Points, in no order, along strands that fork, close into loops and pass close to each other.
(in the rows, 100 means zero)
Points whose rows are less than 52 apart are linked; no others are. Some points are linked to none.
povo: [ 94,  96, 114, 103,  86,  96,  96, 100,  95,  95, 106,  99,  98,  86,  96,
 100,  96, 105, 104,  92, 107]
rup: [ 97, 103,  70, 105, 111, 108, 103, 102, 103, 129,  94, 112, 100, 120, 105,
 129, 112,  90,  85, 121, 103]
sife: [114, 113,  56,  93,  91, 114, 102,  85,  81,  97, 100,  87,  59, 109, 119,
  88,  95,  99, 119, 110,  87]
rumo: [101,  92,  79,  92, 111, 120, 102, 111, 102, 105, 104,  95,  82, 131,  99,
 125, 106,  81, 106, 111,  79]
lete: [ 96,  90, 116,  84, 133, 100,  97, 125, 122, 105,  92, 104, 114, 123,  93,
 110, 108,  79,  82, 105,  87]
gur: [ 87, 117,  72, 125,  96,  99, 106,  71,  87, 123,  99, 121, 100,  90, 112,
  88,  96, 122,  92, 122, 102]
tiz: [ 90, 106,  67,  92,  93, 107,  96,  84,  86, 112,  94, 118,  84, 105, 106,
  91, 108,  89,  98, 128, 113]
zutur: [ 96,  74, 127,  95, 104, 116,  94, 119,  88,  96, 110, 106, 102, 109,  84,
 133, 113,  92, 117,  98,  76]
Lod: [109,  95, 135,  92,  76,  85,  83, 108,  90,  75, 114,  74,  95,  79,  96,
  70,  78, 119, 138,  78,  95]
Beves: [ 97, 112, 101, 132, 119,  98, 123,  96, 105, 124, 103, 100, 115,  96, 111,
 112,  82, 130,  83, 102,  82]
dul: [101, 110,  83,  99, 108,  97,  98,  99, 119, 102,  87, 107, 109, 107, 103,
  93, 112,  82,  72, 105, 129]
pedu: [ 97, 119,  80,  63,  87, 102,  96,  88,  96,  84, 100,  88,  72,  97, 102,
  39, 101,  81, 103, 110, 117]
Zepuz: [ 97, 110,  74, 128,  78,  99, 101,  67,  91, 119,  84, 130, 105,  87,  99,
 126, 128,  94,  88, 106, 160]
Reper: [ 93,  90, 105, 109, 126, 106, 110, 115, 106, 122, 102, 111, 114, 123,  94,
 142, 106,  93,  87, 113,  70]
zovi: [ 94,  62, 141,  94,  96, 109,  90, 122,  89,  91, 108, 118, 119, 107,  70,
 140, 124,  84, 122,  87,  86]
pelun: [117, 126,  56, 108, 125, 106, 114,  98, 110, 109,  88,  85,  93, 126, 124,
  94,  86, 103,  90, 114,  91]
Gebuv: [101, 100,  89, 106,  94, 109, 102,  97,  95, 100, 100, 100,  98, 100, 102,
 115, 105,  98, 102,  97, 104]
Febes: [111, 109,  58,  81,  84, 122,  94,  80,  82,  93,  97,  82,  59, 114, 114,
  86, 113,  82, 124, 103, 103]
muror: [ 85, 102, 117, 108, 117,  79, 107, 101, 123, 122,  93, 127, 137,  86,  92,
 104, 103, 107,  56, 111, 113]
Legag: [ 99,  90, 144, 104, 108,  74,  92, 122, 121,  92,  90, 106, 139,  83,  78,
  98, 106,  96,  84,  79, 131]
Roga: [103,  99, 112,  93, 133,  85, 105, 128, 138,  91,  85,  91, 124, 122,  97,
 104,  98,  81,  68,  95,  99]
bopi: [ 94,  93,  96,  92,  74, 101,  82,  81,  86,  93, 100, 115,  96,  77,  94,
  84, 115,  90, 104,  96, 139]
keliv: [ 88, 102,  73,  99,  83, 104,  96,  66,  84, 126,  88, 139, 102,  96,  95,
 120, 129,  86,  91, 127, 145]
sofit: [102, 110, 100, 130,  82,  84, 101,  80, 101, 106,  88, 121, 119,  72,  95,
 112, 106, 107,  81,  89, 146]
datu: [101, 127,  54, 129,  91, 104, 113,  67,  82, 119,  89, 103,  88,  90, 123,
  86,  89, 125,  97, 116, 113]
podil: [ 80, 105,  94,  76, 117,  99, 101, 102, 104, 105, 108, 102,  92, 110, 104,
  67,  91,  96,  94, 128,  78]
lur: [113, 117,  69, 103,  84, 109, 103,  79,  85,  92, 101,  83,  77,  92, 119,
  81,  87, 105, 117,  93, 103]
meda: [ 98,  95, 113,  55, 109, 101,  88, 120, 117,  83, 102,  87,  86, 113,  87,
  68, 107,  68,  97, 107,  97]
Pas: [105,  97, 107, 109, 134, 112, 118, 123, 107, 105, 104,  75, 107, 126, 109,
 121,  85, 110, 104, 101,  51]
pov: [ 79,  74, 135,  71,  60,  89,  71,  94,  78, 101, 118, 127, 100,  75,  68,
  85, 119,  95, 120, 106, 107]
Mavin: [100, 122,  66,  70, 120,  93,  96, 102, 130,  88,  77,  96,  92, 121, 106,
  60, 106,  71,  71, 115, 127]
Rorat: [103, 103,  77, 116,  69, 111,  96,  69,  78, 104,  92, 120,  89,  84, 107,
 116, 123, 101, 105,  97, 147]
Pom: [ 82,  77, 145,  79,  79,  88,  81, 108,  86,  97, 114, 117, 109,  82,  75,
  85, 109, 107, 125, 101,  97]
pebe: [ 84, 106, 117,  97,  90,  87,  99,  94,  88,  98, 113,  94,  92,  78, 107,
  56,  82, 131, 117, 108,  84]
Geg: [109, 119,  63, 135,  79, 104, 107,  62,  73, 109,  89, 102,  86,  82, 122,
 104,  95, 124, 109,  94, 126]
pif: [ 88,  83, 127,  69,  91, 111,  86, 112,  80,  85, 125,  91,  73,  97,  85,
  75, 103,  92, 140, 104,  65]
zukem: [118, 111, 101, 134, 125, 100, 121, 114, 111, 114, 101,  84, 114, 102, 115,
 122,  73, 123,  84,  90,  76]
nuzo: [ 88,  84, 146, 114,  87,  77,  95,  88,  98, 116, 108, 125, 137,  71,  78,
 119, 107, 117,  95,  84, 115]
Rol: [ 80, 111, 104,  89, 103, 101,  99,  94,  91, 106, 109, 103,  95,  94, 106,
  63,  82, 117, 102, 123,  78]
Geve: [ 93, 108, 117, 138,  98,  78, 108,  79, 109, 118,  96, 121, 135,  69,  92,
 110, 101, 127,  74,  91, 125]
Kal: [ 99,  82, 111,  81,  97, 110,  95, 116,  99,  87, 107, 100,  88, 110,  86,
 109, 112,  84, 117,  95,  86]
vepa: [101, 100, 107,  65,  77, 101,  84, 102,  90,  75, 116,  81,  65,  87,  92,
  53, 102,  87, 125,  93,  98]
piz: [119, 103, 102, 131,  89, 100, 111,  97,  87,  89, 108,  72,  89,  86, 119,
 109,  75, 133, 118,  75,  80]
Tor: [ 94,  98,  83, 111, 109, 107, 107,  96,  96, 134,  96, 118, 100, 115,  97,
 145, 113,  99,  94, 125,  81]
gitiz: [101,  90, 113,  75, 107, 100,  92, 117, 104,  86, 106,  90,  92, 108,  94,
  84, 103,  86, 104, 102,  87]
Nuna: [ 80,  90, 137, 108, 111,  98, 110, 101,  91, 120, 113, 115, 129,  91,  92,
 115,  97, 124, 106, 102,  67]
Kalit: [134, 124,  65, 112, 120, 101, 116, 102, 119,  91,  90,  68,  92, 125, 130,
 105,  77, 108,  87,  90,  91]
mupeg: [ 89,  85, 105,  77,  80, 117,  90,  96,  77,  89, 116,  96,  62,  98,  93,
  89, 108,  88, 135,  99,  82]
Lovag: [ 93,  97,  96,  83, 127,  98,  97, 119, 123, 112,  84, 115, 119, 122,  85,
 115, 117,  71,  65, 127, 103]
mopo: [128, 112,  76, 104, 120, 112, 111, 111, 112,  88,  98,  64,  82, 126, 122,
 100,  81, 106, 104,  96,  66]
Gupel: [102, 103,  84, 106,  68, 104,  91,  73,  78,  90,  96, 104,  78,  78, 105,
  89, 112, 100, 120,  90, 137]
baz: [100, 102, 131, 115, 103,  69,  95, 104, 121,  98,  90, 109, 147,  69,  86,
 101,  97, 109,  69,  81, 142]
rufi: [ 86,  79, 148, 100, 107,  96, 102, 105,  99, 118, 112, 127, 138,  95,  83,
 119, 108, 109,  99, 104,  81]
muva: [ 81, 106,  70,  89,  92, 103,  93,  73,  89, 126,  91, 135,  97, 105,  95,
 103, 124,  86,  84, 139, 123]
taz: [ 99, 113,  98, 102, 115,  90, 104, 107, 113,  98,  97,  89, 105, 100, 106,
  81,  83, 108,  82,  99,  99]
vupon: [ 89,  77, 155,  88,  88,  76,  85, 117, 106,  96, 109, 111, 134,  82,  78,
  87, 103, 109, 110,  90, 111]
Rikob: [104,  91,  88, 124,  69, 116, 100,  83,  73,  98, 107,  98,  81,  86, 107,
 126,  99, 113, 127,  86, 100]
nako: [117, 100, 106, 119, 126, 103, 117, 125, 109,  98,  98,  79, 114, 118, 110,
 127,  85, 112,  95,  82,  70]
kabaz: [115, 103,  92,  85, 114, 113, 110, 114, 107,  85, 110,  68,  78, 126, 113,
  93,  84,  99, 113,  97,  57]
Daz: [ 98,  75, 122, 114,  95, 116, 101, 110,  78,  97, 113, 100, 102, 103,  90,
 140, 103, 109, 127,  84,  68]
novos: [101,  94,  74,  87,  68, 120,  90,  88,  66,  88, 111,  91,  57, 102, 105,
  99, 113,  85, 135,  97,  93]
Bula: [108,  95, 111,  99,  81,  99,  92, 104,  94,  79, 109,  86,  88,  80, 102,
  88,  92, 106, 122,  84, 101]
diba: [ 91, 113,  76,  82, 126, 107, 104, 103, 112, 115,  94, 103,  98, 124, 106,
  84,  97,  89,  74, 132,  84]
Rog: [106,  91, 126,  93, 121,  83,  98, 131, 131,  85,  86,  99, 133, 104,  83,
 104, 103,  80,  75,  78, 121]
sis: [118, 104, 114, 127, 105,  94, 112, 109, 105,  86, 102,  67,  96,  97, 122,
 105,  63, 134, 115,  70,  74]
nor: [ 81,  86, 103,  96, 106, 114, 105, 101,  87, 116, 115, 108,  93, 116, 102,
 111,  98, 111, 115, 124,  52]
vuf: [102, 115,  69,  64,  85, 105,  91,  84,  99,  81,  86,  94,  74, 105, 102,
  51, 122,  66, 101, 109, 140]
bipuv: [116,  87,  84, 121,  79, 120, 100,  98,  82,  87, 102,  89,  75, 103, 106,
 140, 103, 100, 129,  73, 104]
geb: [113, 111, 107, 115, 111,  94, 107, 106, 116,  89,  99,  76, 105,  98, 118,
  90,  77, 119,  94,  82,  92]
Gup: [ 75, 105,  97, 107, 102,  96, 104,  74,  97, 129, 103, 131, 114,  85,  99,
  94,  96, 121,  86, 123,  99]
kimu: [ 92, 106,  72,  91, 126, 103, 100, 108, 113, 119,  91, 108,  98, 130, 101,
 115, 110,  73,  72, 131, 103]
pupak: [120, 107,  95, 121,  95,  95, 103, 103, 113,  82,  89,  84, 103,  92, 107,
 110,  94,  98,  95,  71, 130]
von: [122, 114,  60,  74, 118, 111,  97, 108, 121,  87,  83,  78,  82, 141, 110,
  99, 110,  60,  88, 106, 114]
zala: [107,  90,  99, 124, 107, 117, 114, 108,  91, 109, 108,  97,  95, 112, 100,
 144,  98, 112, 115,  92,  68]
seb: [120, 123,  66,  83, 119,  96, 102, 106, 136,  81,  73,  84,  96, 131, 109,
  84, 106,  65,  67, 105, 135]
Dusuz: [117,  84, 100, 105,  85, 124, 101, 114,  90,  80, 105,  82,  81, 111, 100,
 131, 101,  91, 131,  71,  81]
serol: [ 94, 115, 113, 120, 132,  77, 114, 105, 126, 117,  89, 106, 138,  91, 102,
  98,  91, 106,  53, 103, 107]
Maz: [ 85,  85, 141,  94,  82,  74,  83,  97, 102, 105, 109, 125, 129,  62,  76,
  88, 102, 111, 101,  94, 125]
Rir: [110,  93, 110, 132,  81, 103, 102,  94,  87,  96, 111,  95,  93,  82, 106,
 126,  89, 126, 121,  75,  93]
duv: [ 89,  66, 154,  92, 101,  96,  96, 120,  94, 101, 109, 122, 136,  99,  68,
 123, 115,  96, 114,  92,  88]
veg: [111, 110,  69, 116,  64, 108, 101,  64,  73,  93,  96,  92,  76,  85, 121,
  95,  96, 109, 126,  89, 123]
ruvud: [107, 111, 115, 109, 140,  80, 111, 119, 140, 102,  83,  94, 137, 108, 100,
 100,  92,  98,  58,  95, 108]
Pive: [ 98, 104,  91,  56, 110,  97,  90, 113, 124,  80,  90,  95,  91, 117,  90,
  59, 108,  61,  81, 114, 122]
zevuv: [ 83,  82, 117,  87,  62,  97,  79,  86,  86,  98, 109, 127, 101,  71,  83,
  92, 117,  95, 114, 100, 129]
Vifol: [ 98, 100, 127, 105, 114,  74,  99, 103, 126, 111,  88, 127, 145,  83,  81,
  95, 107,  95,  57, 108, 139]
zovu: [109, 121,  72, 118, 117,  94, 111,  95, 114, 108,  87,  95, 104, 105, 118,
  95,  87, 111,  72, 107, 102]
Sigu: [ 82, 107, 119, 121,  98,  80, 108,  75,  94, 125, 104, 121, 127,  72, 100,
  95,  91, 135,  80, 105, 102]
Lilep: [108,  79, 122, 101,  78, 111,  99, 114,  80,  77, 115,  90,  87,  96,  91,
 123, 101, 101, 139,  77,  82]
bova: [ 87, 103, 115, 115, 114,  99, 108, 102,  97, 118, 104, 107, 113,  92, 106,
 107,  87, 125,  95, 105,  70]
dus: [114,  95,  78, 110, 106, 121, 105, 113,  95, 107, 103,  88,  86, 126, 102,
 140, 101,  97, 114, 101,  71]
kefu: [115, 103,  74,  81, 111, 115,  99, 116, 112,  90,  96,  88,  83, 133, 105,
 110, 111,  67,  98, 105,  94]
pup: [ 99, 109, 102,  78,  87,  95,  93,  92, 101,  75, 106,  87,  79,  89, 104,
  44,  87,  99, 113,  96, 107]
boso: [108,  97, 106,  80, 113, 106, 104, 125, 115,  79, 104,  75,  89, 121, 103,
  89,  93,  90, 105,  92,  72]
Ziva: [101, 110, 130,  97,  89,  83,  96, 105,  96,  80, 112,  80,  99,  76, 107,
  53,  72, 128, 122,  82,  92]

A tip is a point with one link. Name the tips that can be reached along the links from each point below, in the order of the rows.
kimu: Reper, Gebuv
Pom: tiz, sofit, pif, nuzo
rufi: Pas
pup: vepa, vuf

A fork is a point with three links, a tip a point with one. Leave the first point through the second and follow the links. Name the first fork or tip that comes.
Rikob; Rir: gitiz
Pive; Mavin: Daz
nuzo; Maz: Gupel
sofit; Geve: veg
duv; rufi: Pas
diba; podil: Gebuv
